Points on a hilly landscape, in no order, each with its height.
From any point a climber steps to the highest of the 2 points nearest to it. It stops when none of these is higher. Distance is the straight distance between rows; heights are no part of it.
Botu: [189 133 143 122 172 139  71 159 123 158 118 130  95 132 118 117 159  83
 129 125]  height 411
lok: [ 79  83  85 111 126  97 162 101 128 148 120 166 219 135 126 164  95 166
 128 147]  height 481
Nutef: [ 58  82 109 142 107 129 162  96 119 108 148 127 171  98 135 143 101 172
  94 111]  height 412
des: [ 62  89 114 130 151 105 165  81 122 150 130 127 194 138 137 165  72 183
 123 122]  height 456
bonef: [160 124 155  99 145 167  76 143 128 100 126 180 119  92 106 119 177 129
 104 145]  height 414
Nufo: [129 124 123 112  93 109 119 157 126 124  91 162 149 165 130 109 160 165
 148 202]  height 473
Zili: [120 171 168 112 145 152 132  66 113 104 131 162 142 143  71 169 126 149
 165 139]  height 486
tapo: [ 96 143 148 109  98 140 166  65 137  97 192 156 128 110 115 156  87 169
 101 128]  height 364
naf: [147 104 158 113 113 118  66 180 105 147  75 165  94 139 110  94 171  92
 158 143]  height 354
gunik: [156 142 101 152 146 121 118 168 151 167 126  86  97 119 161  89 123  85
 131  64]  height 505
nisud: [130 158 147 118 119 129 130 123 132 118 119 144 148 178 128 133 131 177
 138 209]  height 447
Nesup: [146  62 116 119  89 104 100 160 164 148 142 135 131 118 141  71 139 109
  88  92]  height 403
nevet: [134 178 162 143  81 188 146 134 134  90 156 120 129 139 128 102 120 149
  94 183]  height 442
vig: [110  80  96  98 143  79 145  87 133 145  97 185 203 136 105 178 126 138
 155 138]  height 512
nepad: [134 176  94 136  75 152 168 165 126 103 173 105  86  56 124 123 162  71
  80 134]  height 286
Bedo: [139 127 113 142 163 104 123 118 136 129 122 115  91 136 152 161 135 150
 156 108]  height 115
tuda: [150 142 138 140  87 133 104 167 103 146  90  91 110 147 102  80 119  72
 161  97]  height 490
vomal: [120 112 109 121 101 108 126 115 132  92 127 156 114 112 133 143 156 175
 140 131]  height 151
nufiz: [118 185 128  98 153 133 153 127 138  85 201 171  59  88 162 154 155 171
  83 154]  height 242
Fal: [146 133 134 157 108 144 120 152 132 138 105  83 137 146 123  90 114 108
 143 110]  height 511
Musol: [130 164 149 116 217 136  94 119 110 106 109 176  90 126 118 153 184 150
 148 137]  height 66
ditaz: [114 157  99 137 141 148 149 119 127 129 161  83 115  75 148 171  83 119
 115  76]  height 183
dosaz: [110 102 108 143  86 125 135 125 131 111 118 114 137 121 138 121 120 152
 133 118]  height 164
lida: [101 150 150 148  62 166 155 104 127  91 143 124 152 131 113 121 110 158
 122 166]  height 463
Lifi: [ 74 132 121 148 131 125 172 108 119 132 130  73 143 150 162 151  51 167
 136 115]  height 533
kase: [127 105 102 123  59 110 109 171 113 140 113 111 100 121 124  75 128  96
 128  81]  height 587
rup: [155 146 131 104 218 138  70 158 106 122 100 163  75 119 129 125 186 128
 132 149]  height 75
sekig: [138 164 138 109 132 140 131 117 145  94 180 151  99 119 150 145 129 169
  96 163]  height 226
kobi: [119 122 145  87 150 112 134  57 151 103 167 182 147 121 102 174 117 172
 131 113]  height 611
gefal: [153 146 142 111 123 151 142 114 168 115 196 125 112 111 156 150  94 139
  78 133]  height 213
kob: [120  91 111 114  94 104 148 123 153 133 139 111 178 156 147 132  80 157
 114 158]  height 519
bamip: [121 198 186 114 155 150 142  83 131 123 159 147 126 170 117 152  96 174
 138 181]  height 409
Beful: [149  66 119 136 126 100  94 162 160 170 111 122 146 141 143  84 137 100
 119  85]  height 382
bovim: [153 109 160 108 134 156  95 116 148 107 126 180 157 117 101 128 149 141
 112 155]  height 392
davor: [125 140 147  91 142 140  75 159  78  90  74 178  91 116 100 117 182 139
 157 171]  height 46
Bep: [151 104 129 121  89 110 128 166 138 171  84 137 198 185 117  92 129 101
 155 183]  height 570
gam: [144 107 135 120  82 147 142 119 153  88 176 141 134 116 123 113 133 132
  67 160]  height 349
zutas: [153 114 175 125 111 150 111 129 112 150  75 125 169 172  77 118 134  75
 161 176]  height 571
Vana: [147 104 155 126 123 120 126 160 118 173  61 151 182 184 107 106 156  57
 165 200]  height 598
fovuk: [ 94 148 128  95  86 137 187  84 117  86 196 127  93  97 130 174  69 156
  91 130]  height 390
lafid: [172 115 155 140 176 119  78 169 118 174  92 137  79 144 129 107 173  50
 150 102]  height 430
lukek: [159 142 134 154 172 158 105 131 152 130 130 130 113 101 140 140 150 120
 130 101]  height 455
Givep: [ 95  84 125 135 105 134 135 101 112 127  79 137 190 121  91 151 115 125
 163 123]  height 491
zer: [142 175 107 123  95 141 173 157 129  79 193 139  74  69 116 135 168  86
  48 176]  height 305
faza: [143 131 108 150 136 112 129 164 141 164 124  60 132 136 157  51  87  86
 116  51]  height 526
Vel: [150 173 147 115 137 153 124  91 120 109 148 134 107 117 103 165 121 139
 143 121]  height 462
Vab: [112 105 104 140  85  79 108 171 116 159  86 111 105 156 135  70 136 103
 163  81]  height 557
Lotug: [163 158 106 121 142 150 117 128 139 143 158  94 106  83 126 160 101  98
 123  82]  height 193
lako: [158 148 125 104 163 149 114  99 151 103 171 168 107  72 123 168 153 139
 108  97]  height 621
fup: [155 146 133 129 152 170  88 151 125 110 123 159  98  69 123 135 175 113
 123 112]  height 434
Viret: [104 113 104 120 124 111 138 159  69 154 128  32 156 116 135  84  59 112
 105  56]  height 569
zerim: [ 99  90 108 129 108 114 118 162  84 159 106  68 166 116 111  65  91  98
 112  51]  height 591
Zem: [ 99  94 122 128  88 152 139  88 101  99 114 137 168  92  82 146 110 143
 130 105]  height 465
guma: [133 119 122 128 119  90 111 161 114 145  76 139 126 187 129 108 162 130
 176 180]  height 502
Gesu: [158 106 111 117  83 116 111 174 145 123 157 135  88 110 145  75 160 110
  83 121]  height 432
Regik: [139 103 119 130  85 114 130 149 149 147 111 120 175 166 133 100 118 137
 141 165]  height 546
momev: [ 86  97 105 129  84 108 165 139 130 124 140  83 168 142 157 103  73 159
 107 133]  height 497
teki: [124 166 161 108 125 122 153  89 145 130 145 138 156 191 130 153  84 176
 143 202]  height 428
fivuz: [ 82  88  89 153 115 105 144 147 102 129 121  80 143 101 152 103 101 146
 112  75]  height 460
zas: [156 140 125 116  87 144 168 129 142  80 202 132  93  95 119 130 131 104
  43 168]  height 325
Pokim: [157 126 176 105 142 144 109  96 120 128 104 152 172 164  74 153 139 106
 150 175]  height 544
mati: [116  87 109 117  83 101 111 167 112 164 114  97 129 129 118  53 107  76
 109  42]  height 619
ris: [143 180 115 139 102 170 130 169 125 100 156 124  88  81 143 108 166 114
  92 143]  height 271
simav: [ 82  84  94 121 147  83 152 101  92 150 110  90 174 149 127 165  75 157
 140 119]  height 435
zozuv: [162 113 136 130 181  90  94 163 116 164  92 125  88 186 144 105 186  99
 155 161]  height 96
faba: [150  84 143 156 179 106 103 134 125 163  76 127 104 140 127 130 171  64
 162  97]  height 453
Tak: [120 161 125 139 160 113 137 104 149 110 141 139  90 129 165 164 130 186
 143 129]  height 125
Rukeg: [135 213 167 118 154 186 128 114 114 107 164 144 110 135 112 139 114 159
 115 177]  height 413
zit: [140 166 149 166 132 160 142 127 137 124 123  84 134 155 136 122  94 134
 140 138]  height 534
nolad: [131 107 150 132 195 128 127  63 159 149 151 138 154 129 121 176 103 135
 122  95]  height 615
Dep: [151 121 130 122 102 125  89 163 119 123 104 142  99 137 123  95 163 135
 142 149]  height 357
Zogut: [140 143 148 109 186 134 124  70 152 122 164 170 126 105 115 181 125 153
 124  89]  height 665
Tases: [180 134 119 110 111 124  79 175 119 159 130 122  79 124 117  99 140  84
 132  99]  height 394
dibus: [130 197 107 127 135 156 149 149 144  95 178 138  75  73 164 146 157 136
  83 159]  height 258
duk: [108 100 134 136 177 105 173  67 132 158 104 150 191 179 116 180 151  92
 163 167]  height 588
Vok: [151 150  92 129  85 121 123 195 143 138 167 116  71  91 160  71 164  77
  86  96]  height 459
konul: [ 76 107 137 125 108 147 162  70 144 119 166 151 175 112 119 148  88 176
 104 125]  height 389
zodo: [141 166  83 139 113 128 118 192 141 151 137 101  81  76 164  89 153  82
 129  67]  height 483
Nezi: [123 126 108 147 153 116 141 147 114 155 128  39 142 126 156 106  66 111
 114  64]  height 548
Tumis: [134  77 127 151 163 107 116 114 151 146  94 140 154 136 132 144 146 125
 143 113]  height 510
Fige: [141 130 145 130 220 115  88 153 100 139  81 149  75 169 141 119 198 114
 152 171]  height 86
pigev: [130 196 131 113 115 157 148 103 128 103 181 123  91  92 130 171  97 144
 125 126]  height 441
dib: [116  50 121 149 179 106 123 105 143 166 100 114 190 131 127 144 115 114
 125  94]  height 542
repof: [124 210 156 136 134 205 130 142 116  95 168 130 106 120 140 112 137 161
  92 191]  height 426
fes: [ 82 141 134 146 102 138 176  99 143 112 150 113 136 145 161 148  72 182
 122 144]  height 509
Busal: [126 138 101 157  83 119 142 174 141 116 134  97  95 121 165  67 146 128
 120 111]  height 421
tav: [165 168 130 126 137 141 119 110 102 125 120 100  99 126 102 167 118 102
 164 115]  height 452
tiluv: [159 125 117 137 160  85 109 146 132 148 108 108  89 165 153 126 152 130
 162 135]  height 106
sef: [111 134 129 167 148 139 151 104 121 142 117  65 153 155 133 144  74 123
 144 107]  height 559
Gadu: [159 114 152 129 119 159 115 124 163 120 146 140 156 126 127 115 125 139
  93 145]  height 371
mufeb: [104 181 113 118  92 148 192 118 127  92 197 109  79  78 145 171  87 124
  90 130]  height 417
zogu: [113 106 140 136 145 122 165  95 115 147  64 181 208 163 102 166 155  82
 183 185]  height 551
loz: [164 150 135 129 118 145  98 142  95 144  98 102  99 115  94 133 128  72
 168  95]  height 470
kovov: [123 137 158  90 198 131  81 134  97 100  82 194 116 137 100 137 186 142
 152 174]  height 56
vofi: [102 106 130 102 163  90 144  61 146 125 123 189 176 136  97 188 131 156
 166 120]  height 554
setip: [128  80 117 149 187 125 125  96 147 154 136 100 158 118 134 160  98 130
 114  71]  height 574
kig: [ 80 146 134 147  82 135 166  96 125 106 124 141 153 148 127 146 113 185
 156 164]  height 485
batu: [130 143 112 146  92 123 130 164 131  99 140 123  89 128 162  97 160 161
 116 155]  height 400
noke: [ 83  78 100 140  94 106 142 156 111 139 104  76 190 130 138  82  96 141
 114 105]  height 477
Nedom: [133 128 122 145 108  84 110 179 121 161  80 113 103 185 146  77 155 121
 171 136]  height 529
zes: [142 154 122 116 145 135  92 159 114 104 126 141  81 128 151 109 169 165
 121 167]  height 378
beve: [ 99 135 117 111 128  90 148  93 146  96 149 162 113 135 151 162 134 201
 142 145]  height 137
musiv: [122 128 177 113 151 147 128  65 134 120 112 184 184 142  66 161 136 128
 158 143]  height 514
tuv: [ 93 109  88 163  88 105 153 170 124 121 122  79 114 113 166  58 123 124
 111  71]  height 440
rutu: [ 97 126 162 161 197 119 168  43 130 154 122 123 158 175 110 177 129 107
 162 139]  height 629
rivez: [141  77 120 132 126  77 111 166 157 199  99 113 145 183 141  63 123  79
 137  98]  height 365
donu: [ 84  79 103 140  96 131 147  99 105  90 142 133 142  65 113 147 128 149
  94  91]  height 438
pel: [161 165 113 101 134 146 131 136 156 132 187  99  95  92 158 159  92 116
  97 113]  height 202
delek: [117 101 136 128 119 117 132 109 117 133  69 150 171 153  94 149 141 116
 179 159]  height 518
Pudop: [113 131 109 149 106 151 143 121 129 112 149  98 128  93 137 131 108 135
 107  99]  height 173
gepi: [109 129 141 165 166 119 154  81 129 144 114 102 144 166 133 167 102 136
 162 129]  height 586
Sezo: [151  98 130 160 178 127  92 139 141 139  91 142 112 108 139 132 168 106
 150  91]  height 479
Losun: [159 114 142  95  91 128  61 186 101 139 113 164  70 106 105  94 166  86
 130 113]  height 375

For each start below, name the point where the climber stops.
Tak | Sezo
Beful | mati
bamip | mati
batu | Vana
Rukeg | rutu
kovov | Sezo
gefal | Sezo
konul | rutu
naf | Sezo
tav | rutu
